Each row is a point on a landscape with many valleys, with its height.
From any point a ball rolls to the lowest of the 3 points nearest to it. It stops when none of these is lower. Distance is the straight distance between rows; heights are no part of it.
zeti: [140 127 132 146 137 105 150 113 174 108 169 119 130 113 138 113 114 105
 108 162 129]  h=2.77
pomur: [169 101 134 194 130  64 161 135 193  71 163 138 128 114 158 110 110 107
 113 139 132]  h=0.72
sopu: [122 174 103 134 128 148 109 193  67 136 132 153 159 145  86 179 132 143
 198 107 100]  h=7.20
voda: [ 96 124 135  92 112 144 122 125 152  95 127 168 118  66 161  92 103  98
 111 181 170]  h=2.19
vuku: [114 119 115 102 151 145 105  96 134 120  76 134 163 155 122 148 169 169
 129 100 140]  h=4.38
Mil: [149 152 107 130  94 121  79 111 152 146 158  96 115 139 106 162  97  68
 124 184 185]  h=2.60
dagak: [140 109 123 129 161 140 128 127 137 110  85 115 138 149 131 121 148 201
 145  81  76]  h=5.42
buv: [148 101 146 158 140 109 173 148 152 122 149  97  64 105 142  72 117 124
 106 136  93]  h=2.68
bafeb: [136 162  90 154 116 125 116 142 111 159 186 111 147 143  97 155  80 105
 150 151 105]  h=5.06
zer: [125 115 128 109 132 165 125  95 125 137  51 171 151 126 119 151 158 151
  90 140 221]  h=2.74
fogu: [132 124 131  89 142 143  92 104 100 129  73 136 148 163 119 173 168 141
 149  82 155]  h=3.99
Tozo: [125 130 124 112 111 131 122 106 162 108 130 141 129 100 146 115 116  84
  98 193 185]  h=1.69
gatis: [ 75 137 144  74  96 144 111 122 120 111 128 155  94  78 146  78  89  78
 111 168 164]  h=2.67
Tafi: [107 132 137 106 144 144 132  91 143 133 112 145 158 111 144 133 153 129
  97 160 173]  h=2.90
Peg: [112 119 148 140 119 103 148 159 184  53 143 148  91  84 164  93 114 102
 110 157 129]  h=1.72
fezuz: [159 136 111 164  82  98 106 121 205  83 178 113 121 126 131 141  91  85
 134 149 178]  h=2.01
zotu: [144 123 124 117 148 135 129 134 109 153  96 112 144 156 106 134 139 166
 161  89  66]  h=5.10
mudiv: [154 134 114 154 135 114 139 138 149 142 179  86 104 130 113 105  94 105
 127 149  87]  h=4.64
peza: [126 121 127 120 159 124 153 105 156 131 120 126 171 139 147 120 142 166
 117 136 120]  h=3.20
pili: [132 114 149  83 128 145  83  97  89 146  82 160 137 152 118 190 181  96
 140  68 182]  h=4.53
gufe: [118 122 144  84 127 128  78 123  69 130 122 131 124 159 108 170 167 107
 173  27  90]  h=5.96
donev: [113 120 144 132 165 139 163 116 145 130 106 109 131 138 134  98 152 167
 109 107  91]  h=2.40
Mus: [147 138 126 136 142 129 141 137  96 170 150  91 122 149 109 121 112 122
 142 126  60]  h=4.07
filuv: [133 140 144 104 121 142 103  95  85 180 111 134 138 148 101 176 149  81
 124 146 174]  h=1.63
tafol: [140 119 123  89 124 141  91 105 112 129  61 148 153 167 113 177 173 146
 125 112 185]  h=3.22
lipe: [ 85 110 150 136 151 136 177 130  99 151 122  82  64 106 132  62 130 161
  86 117  82]  h=2.28
gugi: [211  74 112 188 147  73 184 169 126 155 147 114 127 103 155  87 121 184
 151 124  90]  h=5.54
Miduv: [ 61 137 157 120 133 143 149 120  88 139 136 102  77 112 127  86 132  98
  98 125  98]  h=2.88
roge: [108 122 158 141 124 125 157 133 153 107 166  90  56 104 133  74 107 105
  99 150  94]  h=2.53
tig: [168 127 109 165 117 118 120 147 155 134 180  78  73 129 114  98  75  90
 142 136  82]  h=4.82
zati: [ 86 135 169 102 134 142 124 114  80 163 113 121 106 153 116 161 171  96
 142  44  93]  h=5.95
kopab: [161  85 137 150 147 116 172 150 108 172 142  65  72 116 140  77 129 160
 114 139  78]  h=4.47
Leg: [151 145 115 124 112 116 109 104 145 150 157 130 157 132 113 146 122 105
 119 172 164]  h=1.76
besa: [147 152  94 163 130 131 135 168  88 166 158 118 155 140  99 145  82 138
 171 133  77]  h=4.78
diroz: [ 46 130 154  93 141 159 138 112  93 132 106 145 117  98 154  90 131 116
  94 134 129]  h=1.95
Gepi: [155 100 136 172 159  94 188 134 178 102 146 128 117 111 142  99 125 137
 100 139 109]  h=1.90
Gokam: [117 105 118  99 150 132  73 136  96  97  96 125 145 174 112 153 161 160
 166  52  99]  h=5.55
firun: [118 121 132 115 130 126 145 109 165 119 115 163 159 101 158 114 149 126
  92 174 183]  h=2.62
kif: [177  81 134 157 168 114 183 134 151 146 117  99 115 127 145  85 152 214
 124  97  92]  h=5.62
rira: [ 65 123 159 113 160 147 159 114 102 137  98 116 112 116 150  80 146 146
  93 116  97]  h=1.82
Von: [194  88 114 179 126  95 155 165 126 161 175  67  74 104 142  83 101 135
 153 144  90]  h=4.62
biz: [ 64 120 155  98 140 131 145 119 138  92 127 164 129  77 169  71 124 134
  84 159 128]  h=1.16
kib: [125 150 132 120 139 119 119 112  99 169 153  99 122 152 108 146 127 101
 128 136  89]  h=3.70
bop: [123 119 138 137 142 115 152 113 168 103 136 136 150 119 152 116 137 129
  95 149 142]  h=3.36
Fenu: [152 140  99 170 130 148 140 193  96 111 122 142 175 119  93 134 117 210
 193 115  91]  h=6.12
labom: [127 154  90 147 120 145  98 182  96  93 114 151 186 133  98 161 128 201
 188 113 122]  h=6.72
Sogo: [ 53 141 161 100 126 148 127 111  82 134 117 136  99 104 133 102 119  77
 111 143 132]  h=2.43
Fosop: [150 126 125 160 108  92 127 125 206  85 176 111 117 111 143 133 100  88
 132 144 141]  h=2.30
Larig: [149 133 119 158  91 124 117 134 225  92 174  99  85 118 142 138  81  77
 158 127 139]  h=2.38
memup: [180 134  94 114  99 137  93 112 117 163  82 165 175 166 101 182 155 164
 124 153 205]  h=2.76
Boz: [ 88 145 147 120 143 140 143  97 106 156 141  94  99 141 115 126 128  77
 112 130  96]  h=3.26
sipob: [ 97 119 143  99 156 137  90 109  99 117  93 128 125 159 119 154 172 123
 149  38 107]  h=5.80
Dibiz: [ 96 130 162  91 122 163 119 121  70 168  86 155  96 103 107 151 129  45
  93 148 202]  h=0.61
moku: [164 153  86 140  77 111 105 113 135 149 156 146 179 149 127 151 115 141
 124 181 188]  h=2.26
razi: [ 35 136 168 116 142 155 148 104  77 158 108 116  83 128 131 115 157 105
 106  77  95]  h=2.65
kezo: [ 80 126 139  79  62 127 115 145 140  84 131 161  61  85 173  68  68 107
 128 143 104]  h=3.35
Firim: [110 151 140  98 136 149 117  96 103 157 109 123 135 136 117 151 149  85
 109 146 160]  h=0.75
Pud: [126  99 127  77 140 133  41 141  68  90 123 151 138 154 108 166 161 125
 164  30 118]  h=5.90
ranof: [125 131 138  94 119 148 123 101 131 141 105 153 130 116 115 137 129  96
  90 183 206]  h=2.16
rizi: [135 130  96 113 134 133  57 174  85  68 108 153 176 146  97 153 150 185
 175  86 111]  h=7.33
poro: [136 128 108 110 149 129 107 114 126 119  89 128 169 166 119 147 152 182
 162  83 100]  h=5.07
gel: [111 140 144 121 142 128 130 103 141 142 140 119 126 116 134 106 127 115
  99 157 125]  h=3.33
Zur: [187 108 107 168 140 101 169 153 132 145 152 127 152 115 134 110 106 182
 144 114  78]  h=5.35
Zozom: [138 121 137 139 162 134 158 125 121 156 113  87 115 136 132  99 136 155
 114 112  76]  h=2.79
Vuf: [ 86 107 129  78 131 129 136 131 146  97 118 197 139  75 180  79 114 136
  87 169 166]  h=1.92
Vudug: [118 123 148 141 121 120 152 145 193  75 156 116  67  92 144  87 108  97
 113 150 126]  h=2.13
lebit: [151 132 116 150 109 105 137  92 174 123 156 141 176 130 135 146 131 126
 102 164 174]  h=0.43
nofut: [132 150 118 122 124 123 105 103 135 141 159 113 134 139 121 140 114  81
 112 175 159]  h=2.18
Vadi: [122 149  99 129 116 143  94 178  94 109 112 147 173 145  87 175 143 177
 189 108 110]  h=7.00
Mifo: [163 132 108 161  91  96 126 117 185 101 188 134 150 131 143 141 107 104
 112 165 180]  h=1.66
bufa: [153 143 122 108 113 148  99 106 104 164  87 149 157 164 110 175 158 125
 117 144 195]  h=2.29
pafe: [161 103 134 174 153  99 164 138 167 120 166 108  99 114 139  85 116 136
 112 140  99]  h=2.37
pamo: [146 116 146 171  97 112 155 168 215  80 151  95  35 101 149 113  89  92
 140 119 113]  h=2.55
bonov: [174 133  99 132 101 110 117 100 144 148 129 148 182 154 125 165 146 155
 118 175 193]  h=2.20
tinef: [ 96 124 146  92 132 167 126 103  95 152  68 172 127 109 120 137 141 101
  88 153 203]  h=1.65
vas: [138 146 139 102 102 145  94 107  99 168 128 129 104 144  96 164 122  52
 106 161 204]  h=2.23
Vota: [112  84 108  87 159 107  27 114  93  71  93 142 145 170 120 152 170 153
 141  48 136]  h=5.89
durot: [144 104 140 156 134 122 156 141  84 177 137  66  67 131 121  95 120 133
 123 126  66]  h=4.35
pok: [127 177  91 180  91 147 128 178 109 111 142 157 198 133 113 155 114 186
 180 137 139]  h=7.12
nepe: [176  94 118 162 149 116 171 154 112 166 127 105 122 128 136  97 128 187
 142 115  77]  h=5.53
fus: [160 132 106 152 131 118 149 123 154 134 132 139 193 142 134 140 125 176
 139 127 113]  h=1.19
ruba: [102 138 152 117  80 125 143 172 209  60 132 143  58  85 160 125  92  91
 146 133 129]  h=2.32
lobus: [ 62 111 155 123 165 149 167 127 122 125  90 132 107 102 160  74 144 171
  90  91  97]  h=1.45
Totev: [157 154  90 154 102 107 131 118 146 132 164 140 196 138 129 145 112 160
 131 151 135]  h=3.10
Vibi: [120 148 149  91 122 133 104 126  72 178 133 144 136 158 108 190 166  79
 164  72 116]  h=6.11
tazu: [171 157  69 168  69 101 119 133 143 129 186 168 200 147 145 147  97 151
 126 164 197]  h=2.61
fikim: [138 147 119 127 142 135 136 162  65 173 137 112 123 152  94 148 109 124
 165 116  53]  h=4.39
Ravod: [ 83 117 155 116 165 153 158 103 149 100  80 146 155 106 164  94 164 168
  95 106 130]  h=0.48
Biruk: [ 79 114 156 123 160 148 137 102 104 131  80 105 106 148 126 117 164 154
 113  68  82]  h=2.31
kegu: [ 88 131 171  93 128 163 119 104  76 168  86 156 112 126 115 161 166  69
 115 104 184]  h=1.78
nupu: [153 144 110 144 143 116 142 129 127 157 147 112 147 141 115 131 117 141
 135 142  88]  h=4.23
Nubu: [170 138 102 167 140 121 156 173  95 161 161 107 125 129 123 116  89 165
 154 123  70]  h=5.08
rez: [140 144 123 112 146 139 117 137  87 149 124 120 146 169 116 158 136 151
 160  84  81]  h=4.83
duk: [110 150 141 112 100 147 100 116 164  97 143 103  86 107 127 138  95  72
 122 178 168]  h=2.33
Mot: [135 122 140 180  90  90 147 153 232  48 140 134  85 102 161 143  89  78
 149 122 150]  h=2.63
vafe: [133 121 137 139 113 106 137 126 198  67 149 158 119  89 159 112 113  94
 107 176 176]  h=0.98
Selar: [144 162 101 113 101 129  97 137 101 148 119 152 182 164 100 181 148 158
 164 130 141]  h=7.26
Kitov: [146 133 103 134 136 132 127 158 118 129 113 135 169 152 109 136 128 183
 172 102  89]  h=5.41

For each start below, name the point where the ball stops.
zeti: lebit
zati: Firim
Mot: lebit
gufe: Firim
Pud: Firim
rizi: Firim

Call two points neighbours if one is among the 3 nearest of the other. Go from one point of each pair to the other, from neighbour to neighbour, staying as low as possible. Name the highest point that can't be avoided.
vafe / biz: voda
vafe / Firim: ranof
fus / Firim: Totev
Dibiz / Firim: kegu
lebit / pomur: Fosop
Ravod / biz: diroz
